Points on a hilly landscape, in no order, each with its height.
From any point a climber steps to the highest of the 2 points nearest to it. It stops when none of these is higher. Distance is the straight distance between rows; heights are no part of it.
(1961) (h 94): [155 147 112  98 124 149 109  95  79 124 176 146 128 123 139 131 167  37
 127 181]
(1215) (h 447): [185 138 159 207 149 114 174 133 160 154 110 131 139 147 218 149 151 115
 164  82]
(2228) (h 368): [138 153 119 110 133  92 185 131 139 134 105 131 113  99 166 156  92 208
 113 166]
(1890) (h 29): [162 175 172 140 154 137 135 128 118  97 190 154 155 118 141 151 164  90
 156 150]
(181) (h 515): [ 84 118 142  79 127 164 112 140 114 156 165  67 120 131 129 160  63 151
  85 177]
(295) (h 518): [128 108 137  95  97 189 113 120 107 120 144 126 134 115  53 171 135 121
 127 122]
(1150) (h 568): [148 172 155 176 152 110 118 102 121 119 116 180 142 125 181 140 169 122
 132 142]
(1129) (h 356): [178 190 149 132 109 132 172 137 132  95 147 198 100  87 124 139 145 111
 146 125]
(2531) (h 549): [149 148 147 208 126 146 114 139 134 121 131 174 125 143 152 119 179  33
 142  73]
(1209) (h 232): [155 152 168 162 166 124 162 183 173 126 103 134 153 129 135 159 140 205
 148  71]
(1613) (h 633): [139 112 149  93 106 153  92 103  95 128 178  97 128 149  97 147 138 104
 142 153]
(2350) (h 526): [136 119 124  78 164 123 155 116 128 101 179  80 136 102 112 127 112 151
 138 156]
(348) (h 296): [166 123  97 132 165 105 138  87  98 108 135 106 135 100 169 101 162  65
 156 161]
(708) (h 502): [153 133 139 100 132 136 142 134 117 119 189  99 144 111 104 181 112 146
 130 147]
(1593) (h 682): [169  99  89 126 138  68 148 101 135 142  77 103 142 138 186 119 102 184
 121 132]
(108) (h 479): [103  91  70 114 113 136 120 158 133 158 132  65 140 171 115 135 108 101
 127  89]
(237) (h 579): [155 103 126 122 132  76 110 101 135 117  93 140 108 139 126  81 149 157
 154 135]
(109) (h 584): [116 107 123 155 167 110 108 124 129 105 113 108 155 100 134 106 180 143
 161 133]
(1904) (h 303): [141 172 146 114  80 122 133  83 119 148 165 172  94 194 156 145  67 120
 116 134]
(1996) (h 410): [118 181 178  98 128 171 118 127 101  97 216 123 136 111  98 164 132 111
 123 171]
(789) (h 288): [177 135 103 155 162  96 136  95 134 135 135  88 138 136 179 107 158  86
 144 132]
(993) (h 172): [139 164 115 118 114 180 147 123 109 138 136 146 142 115 140 202 131  93
 133 131]
(1084) (h 465): [ 60 108  96 129 139 144 129 195 152 144 115  83 150 124 124 120 106 182
  86 124]
(2456) (h 268): [184 160 115 142 101 145 154 116 103 113 148 173 125 120 136 145 175  45
 147 103]
(405) (h 157): [135 195 152 134 121 185 133 113 102 115 158 174 160  99 168 193 149 107
 129 149]
(436) (h 389): [121  52 118 127 139 129  62 144 116 117 107  73 152 140  81  93 159  89
 145 105]
(587) (h 335): [119 129 126  98  68 111 121 114 128 134 132 156  85 188 108 122  61 146
 114 136]
(571) (h 361): [127 148 103 109  71 124 137 132 131 175 122 130 115 192 130 148  63 139
 113 106]
(2428) (h 439): [157 125 146 210 138 123 163 159 159 165  70 145 125 156 215 158 126 101
 137  44]
(1278) (h 618): [ 73  94  82 102 161 112 150 135 125 152 115  98 133  92 149 101  93 160
  91 170]
(1355) (h 470): [ 93  82  84  86 118 125 134 180 134 146 104 111 109 102  89 107 115 146
 111 108]
(1861) (h 534): [105  53 134  29 134 101 118 113 107 124 153  82 120 115  82  84  74 147
  98 149]
(1103) (h 736): [130 127  73 100 133 115 161 108 104 126  77 124 124  93 157 143 115 159
 128 149]
(2112) (h 459): [110 126 122 125 127 135 167 200 169 117 103 123 143 106  69 141 133 194
 122  78]
(1624) (h 120): [105 181 158 147 134 149 152 135 133  93 179 187 117 107 120 130 141 104
 141 142]
(2121) (h 333): [ 54 172 139 144 128 149 102 133 150 139 179 123 121 159 124 143  74 150
 109 138]
(1736) (h 360): [122 143 150 126 129 141 120 133 136  94 146 144 137 111  78 116 147 154
 150 132]
(318) (h 528): [149 147 159 113  70 165  88  98  89 129 148 159 112 187 124 146 139  71
 146 123]
(757) (h 308): [183 133 135 111  92 138 125  98  96 108 124 152 139 107 122 142 178  64
 144 128]
(868) (h 448): [172 140 137 179  98 125 124  94 111 134  72 190  93 139 182 128 150  47
 134  85]
(1116) (h 487): [103 110 109 112 144 176 111 147 121 136 105  79 171 103 121 182 131 158
 110 108]
(189) (h 323): [103 148  89  97 141 105 143  98 132 136 170 113 107 125 151 103  96 108
 124 170]
(2095) (h 406): [136 131 116  95 131 111 162 163 162 127 138  99 118 101  72 122  85 188
 115 136]
(1752) (h 375): [123 130 127 159 113 126 161 166 148 151  74 154 138 166 153 169  93 173
 115  69]
(1106) (h 388): [ 83 106 109 123 114 154 101 141 123 120 112 148 119 118  78 106 154 109
 129 127]
(1015) (h 366): [108 169 153 106  90 166 112 126  96 115 191 156 116 133 102 142 131  79
 117 171]
(761) (h 495): [140 146 126 115 118 118 138 110 130 139 149 140 129 158 130 146  96 149
 136 142]
(167) (h 566): [ 68 107 146  92 169 118  99 132 137 118 148  79 123  86 113 100  76 205
  81 161]
(950) (h 305): [129 181 162 159 111 138 172 133 158 125 137 201  96 117 126 178  82 164
 131 118]
(1833) (h 462): [170 131 123 152 136 121 158 116 126 155  68 139 143 110 191 181 137 155
 125 104]
(1059) (h 460): [ 59 127  77 119 137 155 140 156 136 141 124  89 118  86 129 133 104 107
 105 148]
(697) (h 463): [ 99 121 144 122 109 158 109 144 103 138 100 118 165 106 122 190 119 196
 114 116]
(1359) (h 506): [156  93 109 116 104  79 130 148 139 146  98 106 127 166 109  88 109 160
 133  80]
(1351) (h 678): [190 145 122 139 151 138 125 114 107  82 115 177 145  77 147 122 212  67
 138 142]
(1250) (h 304): [138 164 160 174 152 127 163 160 166 112 142 169 132 123 127 129 156 149
 159 113]
(84) (h 281): [118 133 116 168 168 122 121 113 126 137 134 114 129 151 201 119 139 104
 149 141]
(1653) (h 631): [129  67  69  95 130  87 125 113 119 135  64 113 132 100 144  90 138 151
 115 138]
(908) (h 302): [117 136 109 114  73 153 124 143 118 139 139 141  71 163  83 118 113  72
 141 129]
(797) (h 564): [119 119  95 185 162  96 131 159 149 115  58 111 119 132 144  77 167 144
 142 111]
(969) (h 408): [200 115 112 162 129  87 172 188 167 131  57 105 132 127 138 131 165 149
 132  47]
(2323) (h 330): [112 182 142 151 107 129 163 137 146 139  98 192 112 111 140 131 104 156
 125 128]
(1414) (h 241): [158 130 176 142 158 100 135 149 149 113 109 120 158 124 113 133 154 215
 141 112]
(556) (h 353): [ 91 154 163 149 110 141 116 134 137 149 147 145 132 172 152 168  66 158
 102 115]
(728) (h 441): [124  90 112 103 113 156 106 102  93 143  85 121 138 118 117 143 139  91
 118 156]
(1729) (h 377): [124 127 116 146  83 153 153 116 118 183 106 144 111 191 167 183  69 125
 111  94]
(2275) (h 284): [ 54 148 120 169 171 140 111 165 152 107 137 124 133 109 115 105 149 129
 126 155]
(367) (h 414): [120  83 117 157 121 122  81 144 130 134  85 103 159 143 100 123 164 108
 128  72]
(1079) (h 490): [ 73 113 103  98 130 154 127 166 121 170 125  75 136 127 128 154  81 159
  91 135]
(1318) (h 547): [120 112 129 120 161 104 123 117 123 129 103 109 156  93 183 131 110 208
 111 163]
(373) (h 434): [ 62  94 110  89 110 150 110 148 111 146  91 118 113 102  85 104 109 130
 111 144]
(325) (h 558): [129 112 147 137 164 115  82 111 115  92 149 144 165  93 118  75 194 118
 150 145]
(1645) (h 519): [140 181 166 124 134 102 142 100 137 129 179 140 112 151 152 126 105 151
 121 171]
(2197) (h 301): [ 71 164 146 146 170 154 147 153 160  99 158 133 112  81 100 118 132 144
 122 177]
(1072) (h 533): [106 122 163  48 132 107 114  79 129  99 195 121  90 105  77  69  94 147
 115 173]
(1924) (h 440): [131 113 122 169  97 135 110 139 137 137 103 130 136 167 132 133 128 102
 135  67]
(878) (h 428): [174 144 149 179 158  94 126 117 144 117  36 171 110 106 163 117 178 164
 146 115]
(813) (h 307): [124 125  86 110 150 117 127 106 109 142 131 121 125 109 153  91 137  92
 151 172]
(1537) (h 72): [109 120 118  86 137 159 113 119  98 120 165 124 132 109 108 117 163  33
 135 167]
(1140) (h 517): [ 93  82  74 106 134  97  88 154 119 157  78  80 130 154 161  88 100 148
  98 126]
(989) (h 551): [110 110  93 165 172 105 133 196 163 132  51  99 141  99 158  91 155 181
 119 130]
(124) (h 544): [ 66 104 162  70 158 144 109 126 114 131 165  71 125  97 106 118  60 161
  92 180]
(1207) (h 380): [ 87  97 125 101 125 122  88  98 105 127 101 142 117  91 108  63 146 118
 108 173]
(1930) (h 466): [105  85 119 125 147 160 104 118 100 123 105 103 167  91 104 131 152 100
 130 146]
(277) (h 421): [187 125 153 184 139  97 177 185 180 147  34 143 127 115 165 155 154 144
 114  37]
(2227) (h 113): [144 142 144 114 121 176  84 103  61 125 177 110 148 138 154 169 158  48
 116 176]
(1329) (h 306): [ 95 160 124  85  80 187  78 114  71 127 146 155  92 145  99 139 141  66
 107 179]
(456) (h 553): [142 176 144 173 173 116 140 122 138 102 142 146 124 112 186 120 160 146
 138 174]
(228) (h 471): [141 146 153 163 141 141 154 133 130 139 109 116 149 118 169 187 127 151
 136 115]
(2356) (h 142): [130 188 165 166 120 179 151 139 128 126 155 192 127 103 142 166 153 101
 141 119]
(374) (h 384): [144 136 102  88 117 109 179 129 140 130 139 107 120 112 122 157  87 184
 100 136]
(1102) (h 681): [ 94 149 139 153 108 107  76  86 118 140 142 168 115 175 142  92 133 118
 128 152]
(1204) (h 451): [150 151 119 172 138 117 163 105 138 134  76 164 115 123 207 146 129 135
 131 134]
(1679) (h 40): [131 174 116 137 160 136 135 138 131 103 185 134 128 102 127 125 184  73
 143 148]
(718) (h 383): [146 152  96 124  97 138 110  82  86 135 101 176 106 125 164 142 141  84
 109 146]
(959) (h 637): [139 172 106 147 159 144 114 109 108  85 132 172 127  94 145  95 200  45
 132 146]
(1002) (h 641): [156 142 141 162 148 151 104 102  96  98 105 154 155  93 155 155 191  57
 132 121]
(916) (h 454): [ 99 161 147 104 108 171 147 130 118 105 187 124 125  99  57 154 121 121
 116 145]
(143) (h 593): [ 67 111 108  87 154 109 143 143 160 124 135 105 106  87 106  90  94 177
  97 161]
(2019) (h 538): [176 116 126 116  99  73 132 105 137 138 101 145 117 168 112 112 121 171
 138 100]
(2373) (h 659): [ 97  26  86  49 123 103 132 170 115 156 121  74 140 113 113  62  84 141
  92 140]
(733) (h 391): [ 49  89 110  75 111 176 118 160 111 126 133 107 104  81  49 125 103 139
 100 145]
(307) (h 411): [131 145 140 142 102 138 120 134 125  86 150 171 122 117  70 116 176 102
 148 119]
(506) (h 334): [118 158 142 136 154 139 131 144 151  89 115 157 117  64  90 109 172 164
 143 151]
(115) (h 387): [187 135 170 176 116 135 157 131 145 126 100 173 136 139 131 156 157 122
 151  71]
(302) (h 231): [ 70 120 109  89 116 124 115 126 127 138 167 106  94 121  87  77 102 117
 118 154]
(2343) (h 262): [ 83 122  95  81  97 155 135 127 110 129 151 134  72 132  93 100 112  72
 122 167]
(2550) (h 473): [165 129 106 172  92 113 142 108 137 151  84 156  94 164 152 131 129  54
 144  71]
(2212) (h 185): [172 148 113 136  92 112 146 105 139 126 151 154 102 191 130 112 115  69
 160  97]
(311) (h 474): [164 154 165 207 139 108 147 124 161 141  55 186 102 134 195 109 163 100
 166  91]
(1455) (h 592): [113 155 153 118 126 118 131 131 149 127 209  98 130 174  99 125  73 159
 122 138]
(2365) (h 595): [131 133 143 152 138 138  95  91 114 113 134 155 151 129 147 145 146 123
 141 145]
(823) (h 494): [ 91  74 166  59 128 121  89  93 124 116 157 120 106 113  80  68  89 162
 111 169]
(1880) (h 578): [134 111 154  48 123 125 114 111 121 106 208  98 115 110  41 100  92 124
 123 174]
(421) (h 597): [ 67  63 132  61 127  94 100 137 133 135 119  88 116 126 120  74  64 186
  61 147]
(1686) (h 191): [180  85 105 103  96 134 129 139 108 152 110  76 173 163 100 174 134 114
 127  83]
(1597) (h 412): [ 99  78 122  81 118 153  75  77  81 137  93 119 115  96 122 110 134 104
 124 185]
(2224) (h 338): [139 165 103 135 131 120 205 157 156 127 135 147  87 107  92 132 113 136
 145 135]
(82) (h 86): [123 196 156 109 105 133 132 137 133  83 204 206  90 124  92 103 126 115
 133 140]
(2149) (h 464): [135 142 103 147  98 137 139 125 139 139 120 136 125 142 121 149 113 113
 129 114]
(1826) (h 627): [ 98  55 101  55 135  85 125 178 126 146 113  76 158 115 128  88  74 195
  76 142]
(1800) (h 453): [128 106  62 108 135 148 127 130 119 165 141  74 131 164 137 120 102  68
 133 132]
(1202) (h 539): [110 117  89 142 189 121 142 181 162 131 105  80 144  86 157 121 148 154
 130 118]
(163) (h 318): [ 84 164 143 157 181 132 162 168 159 106 104 141 131  73 106 118 161 173
 124 169]
(752) (h 488): [ 99 146 117 153 133 151 148 176 162 129  99 142 138  89  80 129 145 158
 139 105]
(2543) (h 543): [109 125  94 182 148 127 131 152 146 113  65 118 120  82 124 104 178 102
 138 125]
(798) (h 705): [175 133  86  98 120  95 150  86 117 149  94 128 137 135 169 143  91 156
 122 143]
(1693) (h 432): [134 130  72  95 126 116 156 130 131 167 144  76 122 155 149 142  87 114
 114 146]
(1926) (h 630): [102 135 161  92 128 142 122 125 134 113 226  91 114 147  66 108  84 131
 121 158]
(2498) (h 430): [171 126 139 214 152 122 164 167 173 155  29 153 114 116 187 151 151 106
 120  71]
(1982) (h 467): [162 158 150 150 170  91 175 134 147 126 147 119 137 136 162 148 137 166
 157 133]
(1477) (h 52): [114 173 159  93  96 118 137 106 142 107 201 165  68 128  78 110  96 122
 115 151]
(1760) (h 289): [120  97 140 111 142  71 103 144 142 105 130 103 136 137  85  94 116 209
 116 119]
(796) (h 337): [ 83 112 118 102 162 105 116  99 117 128 168 111  93 108 140  74 109 137
 129 197]
(2470) (h 238): [165 113 139 182 146  90 135 159 167 144 115 114 160 178 158 132 139 160
 149  67]
(2054) (h 531): [103 105  97 151 131 102  89 136 134 155  95 112 132 173 167 113 104 163
  93 120]
(825) (h 385): [117 133 118 169 121 146 124 169 144 144  64 147 161 136 154 176 140 157
 103  70]
(2295) (h 164): [132  92 127 123 115 160  85 124 109 156 116  58 175 156 138 194 136  96
 125 112]
(954) (h 418): [ 50 112 154 104 137 159 100 150 125 117 117 116 136  70  88 127 116 178
  99 158]
(65) (h 622): [124 131 129 149  81 100  96 106 119 139 106 156  98 179 137 102 126 122
 133 119]
(100) (h 556): [115 117 110 101 123  87 120 133 140 128 177 108 103 180  94 106  74 171
 125 124]
(2192) (h 263): [170 155 133 135  87 143 179  93 107 160 110 183 112 133 166 179 107 108
 132 126]
(2167) (h 527): [119  98  75 151 180 112 124 135 124 135  93  87 157 103 179 117 141 129
 124 142]
(2194) (h 576): [113 109 141  76 109 185 112 146 100 125 145  80 139 123  77 143 126  93
 132 154]
(958) (h 446): [ 65 109 128 136 159 151 126 163 149 120 115 114 157  97 116 138 136 194
 100 128]
(1630) (h 660): [111  37  79  68 137 117 135 102 110 148  90  80 139  97 147  96 120 117
 116 158]
(1471) (h 379): [ 58  94 143  95 148 167 104 120 110 100 155 117 139  69  75 118 136 123
 113 166]
(1186) (h 398): [138 110  86 163 128 131 137 141 133 168 106  96 148 167 180 158 111 104
 112  76]
(692) (h 386): [131 140 103 157 102 156 147 125 107 186  94 115 125 165 195 175  99  84
 112 102]
(1570) (h 352): [118 133 178 143  75 135  98 125 125 136 140 192 120 177  96 142  92 150
 122 101]
(1223) (h 339): [165  81 121 130 138  95 114 116 131 118 132  96 154 160  97  96 164 132
 142  90]
(2240) (h 236): [119 149 128 132  90 102 119 136 135 122 159 171 102 165  87  95 111 139
 149 109]
(323) (h 513): [126  64  84 134 162 137 134 142 116 140  79  60 158  57 147 137 137 134
 113 135]
(11) (h 525): [132 139 149 141 157 134  93 126 123  95 177 142 157 105  82  88 200  73
 162 134]
(853) (h 458): [164 130 123 179 163  94 179 122 164 151 131 125 131 160 187 143 124 121
 159 120]
(654) (h 256): [100 130 137 163 150 133 118 143 137 144 162  95 156 166 129 149 126 150
 135 116]
(2293) (h 390): [176 121  86 163 132  94 181 170 174 129  96 116 124 134 121 120 160 103
 157  54]
(469) (h 347): [177 117 105 128  89 111 121  79  99 114  87 184 106  99 135 128 169  71
 131 132]
(1404) (h 449): [171 153 172 179 145  96 120 114 145 118  69 201 110 144 171  94 188 130
 159 116]
(2280) (h 314): [152 171 176 135 155 123 136 139 149  77 127 191 117  96 104  89 183 174
 153 152]
(1212) (h 365): [192 129 148 176 119 133 129 113 118 100  85 153 125 118 135 127 178  88
 148  70]
(634) (h 310): [106 169 112 116 127 117 169 149 161 107 162 156  75  98  82 100  89 158
 120 141]
(219) (h 228): [187 101 133 154 125 122 140 157 148 145 117  95 162 158 138 172 127 133
 135  46]
(43) (h 76): [139 138 128  79 131 117 113  78  76 109 174 136 123 125 120 112 136  81
 133 189]
(2435) (h 246): [118 120 142 174 157  98 115 146 160 129 117 104 141 159 154 118 140 167
 127 106]
(1160) (h 493): [118  74  99 116 170 137 111 145 110 133 103  64 158  82 111 110 164 105
 130 111]
(411) (h 569): [155 112 136 143 111 130  88  82  98 134 129 123 140 163 160 141 150 103
 131 129]
(2157) (h 639): [110  99  88 100 172 101 140 116 138 133 142  58 140 112 144  87  96 132
 117 158]
(347) (h 402): [ 82 120 122  97 131 164 143 153 128 120 150 114 117  70  60 128 126 109
 127 152]
(2406) (h 562): [137 106 118 105 157 100 122 102 136 136 112  98 150 104 128 123 146 153
 129 148]
(2529) (h 443): [ 80 150 163 108 122 163 114 144 123 133 144 108 158 112 106 190  80 198
  95 140]
(2436) (h 606): [137  97  87 131 139  89 117 101 117 135  67 121 114 130 156  68 151 123
 147 153]
(1309) (h 279): [149 165 125 156 113 150 202 135 139 139 111 164 124 137 172 163 105 128
 142  97]
(2094) (h 688): [128 126 176  92 112 144  87 120 104 115 229  95 137 162  75 127 117 120
 147 145]
(1740) (h 192): [ 59 151 179 120 157 142  86 118 140  99 188 126 121  87  96 100 115 143
 114 180]
(1678) (h 477): [128 124 132 121 112 150  97 126 110 119 154 131 139 124  63 113 181  70
 162 126]
(2569) (h 548): [133  94 109 147 123 111  95 102 105 150  99  96 139 151 169 116 123 129
 123 123]
(461) (h 499): [ 99  84  69  88  99 123 127 160 120 159  73 103 115 141 136 121  99 134
  97 115]
(2292) (h 481): [165 146 150 123 147 130 168 119 132 125 159 115 159 115 144 195 117 164
 151 127]
(1591) (h 469): [154 132 158 107  73 166 129 128 105 128 145 146 135 137  87 177 127 109
 144 102]
(74) (h 27): [122 190 146  84 103 137 131 110 121 123 248 142  95 136 100 118  85  95
 110 180]
(2175) (h 508): [194  96 112 153 115  73 125 106 133 150  75 119 128 161 156 121 131 138
 138  84]
(914) (h 354): [ 95 111 139  87 166  98  94  89 104  99 142 132 114  92 123  49 142 116
 126 197]
(1627) (h 516): [112 126  76 138 145 142 141 155 156 125  54 133 128  91 105 133 157 138
 123 106]
(819) (h 261): [166  94 153 125 132  70 119 135 146 107  91 134 142 135  94 102 136 216
 147 102]
(1913) (h 211): [ 62 126 145 104 153 130 111 137 159 103 178 124 100 108  89  52 115 132
 112 159]
(1652) (h 694): [113  31  88  44 115 125 126 124 104 163 122  53 137 134 119 108  91 126
 104 145]
(1086) (h 264): [ 88 155 135 128  89 186  84 120 103 142 147 146  92 176 138 143 121  69
 112 166]
(882) (h 596): [135 150 114 178 135 142  96 110 121 114 133 161 120 136 153  99 180  58
 129 122]
(474) (h 617): [117 121 167 127 113 127  45  77  93 126 139 147 130 154 147 102 118 125
 138 172]
(896) (h 150): [110  80 125 102 121 190  90 126  90 152 128  50 151 142 114 163 152  60
 137 124]
(2127) (h 403): [119 100 114 145  98 123 105 170 148 128  48 140 138 138 114 136 131 162
 109  67]
(538) (h 362): [165 151  84 103 113 112 204 140 145 135 141 122 112 132 125 148  89 144
 151 127]
(586) (h 574): [141 123 126 115  60 140  83  99 111 142 119 152  92 201 125 132 106  91
 142 114]
(2199) (h 407): [153 103  89 173 129 128 128 182 156 148  71  81 148 159 167 144 125 130
  96  53]
(2364) (h 684): [135 191 194 114 138 133 104 104 110  96 198 171 134 100 112 136 134 158
 108 158]
(67) (h 364): [116 138 159 145 116 119 135 155 146 146 113 131 156 167 180 159  69 184
 112  91]
(1936) (h 417): [196 142 183 148  87 121 150 102 120 128 132 206 126 145 142 150 141 112
 152  61]
(2075) (h 585): [159 125 110 168 149  88 128 115 142 106  76 127 113 131 155  58 188 109
 149 130]
(1298) (h 532): [118  92 117 106 162 117 126 136 109 138 127  78 175 117 160 159  93 199
 101 138]
(2087) (h 351): [130 161 132 122 116 115 185 119 145 126  92 175  99 123 143 142  88 202
 120 133]
(738) (h 207): [147 142 102 148 107 145 156 138 137 154 154 117 115 183 135 132 134  46
 157 100]
(1941) (h 225): [154 185 138 183 122 152 140 109 114 121 139 215 104 131 222 145 153  54
 145 106]
(2399) (h 505): [143 156 154 212 146 132 143 130 147 123 105 185 111 121 157 117 183  81
 162  97]
(1114) (h 274): [139 158 152 132 129  87 146 147 168 111 159 169  90 160  94  96 103 178
 137 124]
(918) (h 214): [179 120 129 124 119 134 167 141 127 149 141 105 157 149 107 179 130 120
 129  89]
(1717) (h 143): [137 172 189 131 114 179 111 123  91 111 172 166 155 134 142 190 144  72
 122 143]
(1894) (h 315): [122  82 134 134 132 104  84 130 133 118 115 102 147 141  97  87 138 168
 139 105]
(2108) (h 325): [165 150 130 145 134 141 165 138 151 101 130 175 141  95 110 142 171 121
 143 127]
(651) (h 666): [155 112  96 111 163  64 133 113 140 136 123  84 127 146 165  83 122 179
 133 137]
(1571) (h 537): [131 202 168 146 156 109 149  96 126  99 175 168 108 106 167 107 138 143
 122 186]
(1476) (h 290): [155 183 165 156 152  88 162 148 185 103 150 156 100 135 121 109 138 189
 155 131]
(2557) (h 601): [ 86 139 154 104 133 126  93  86 116 110 138 113 127 107 134 132  99 179
  92 181]
(1859) (h 492): [190 108 128 170 101 104 140 122 146 153  81 150 122 185 174 136 124 107
 134  48]
(326) (h 420): [150  94  88 149  90 117 119 154 149 146  57 125 123 160 138 133 120 118
 115  63]
(2233) (h 174): [171  87 128 143 110 142  82 104 101 159  92  77 173 152 130 168 141 106
 123  73]
(335) (h 431): [137 112 115 112 125 124 145 166 139 127 101  93 144 109  94 142 123 179
 128 101]
(1925) (h 638): [145 153 176 134 132 136  88  95  99  87 169 178 143 112 109 133 160 125
 136 146]
(589) (h 413): [129 126 155 143  61 164 130 125 125 142 135 194 114 163 104 159 131 114
 152  78]
(476) (h 204): [121 159 124 136 102 112 129 128 143 141 177 140 101 194 119 107  89 103
 142 111]
(191) (h 400): [167 174 137 141 118 117 185 116 138 105 119 229  93 118 155 118 169  96
 163 129]
(350) (h 291): [144 152 151 157 122 123 177 141 165 142 138 162 117 155 145 153  83 158
 137  96]
(1517) (h 193): [175 123 115 116 106 165 161 133 106 129 137 106 154 108 101 208 130  86
 134 109]
(1865) (h 230): [172 146 110 156 123 159 157 137 133 119 152 118 134 133 121 141 166  47
 158  89]
(1474) (h 282): [103 172 150 131  83 139 108 102 109 155 169 146 106 192 151 148 101  82
 124 143]
(1640) (h 545): [137 120 139 113 181 123 123 100 121 119 171  84 165  91 138 123 141 155
 134 178]
(1972) (h 653): [126  87  80 115 188  80 147 140 162 142 126  66 139 127 140  72 124 163
 141 142]
(137) (h 643): [108 148 192 131 145 116  85 101 128  99 163 144 138 115 117 124 122 187
 113 152]
(1558) (h 245): [177 159 145 148 101 152 138  82  92 136 128 202 122 139 199 168 137  74
 130 118]
(1985) (h 510): [116 110 135  89  91 110 115 160 144 120 163  91 136 166  59 109  89 172
 105 106]
(1350) (h 344): [ 88 127  99 133 111 146 116 155 141 129 146 128  99 145  64 107 133  83
 155 116]
(1044) (h 269): [ 66 137 132 142 161 137 117 141 154 113 161  92 120 146 119 104 120 140
 130 141]
(1626) (h 565): [ 60  39 141  44 120 120 109 139 130 146 133  93 106 102  72  63  56 162
  86 148]
(1741) (h 409): [106 143 105 129 120 153 127  96 105 146 115 147 116 133 174 151 108 110
 113 164]
(2098) (h 435): [168 173 119 155 137 118 182 115 126 129 106 173 107 116 179 141 151  89
 157 136]
(1213) (h 468): [187 150 165 132  77 122 115  94 103 126 152 202 118 176 130 134 140  81
 147 105]
(1437) (h 501): [ 89 104  72 132 140 126 123 159 138 153 117  73 126 150 141  98 111 135
 128 125]
(1242) (h 300): [110 148 198 161 111 125 104 134 132 108 131 192 128 144  92 126 118 179
 131 116]
(2278) (h 53): [116 139  96 123 160 159 143 134 119 106 158  93 134 106 112 106 183  50
 148 148]
(953) (h 433): [ 70 122 100 122 132 160 118 116 116 147 138  98 117 138 138 134 102 112
 116 164]
(2344) (h 567): [122 125 138 117 124  98 100  90 121 135 114 115 125 132 158 138  88 194
 110 145]
(2329) (h 372): [200 116 120 164 136 101 169 124 157 106  98 129 130 132 130 125 160 102
 159  85]
(384) (h 511): [121  82 117  91 145 147 147 132 111 144 133  70 164  94 121 183 112 167
 107 131]
(935) (h 128): [121 147 166 114 111 180  98  96  87 132 170 121 159 132 146 182 131 102
 122 178]
(2235) (h 425): [107 152 172 137 153 140 144 154 146 121 151 126 149 124 117 176  90 193
 119 123]
(197) (h 610): [147 113 148 152 153 136 113 116 115 100  92 125 156  95 123 130 201 102
 129 126]
(1923) (h 363): [157  58 135 108 137 109  89 110 118 107 123  80 170 110  93 107 167 109
 150 126]
(811) (h 452): [133  93 148  93 105 135 114 140 131 106 151  93 143 129  54 132 102 207
 123 106]

Call two points neighbours if one is among the 2 nearest of the other. Go from one point of each pair to the other, from neighbour to neighbour, staying as high as possible. Name the lowest point that can't be avoided.
(2364) / (1103) -> (1471)
(347) / (2364) -> (733)
(1652) / (2094) -> (823)

Where does a climber stop that starts at each point below?
(2212) -> (1103)
(1471) -> (1103)
(1558) -> (797)
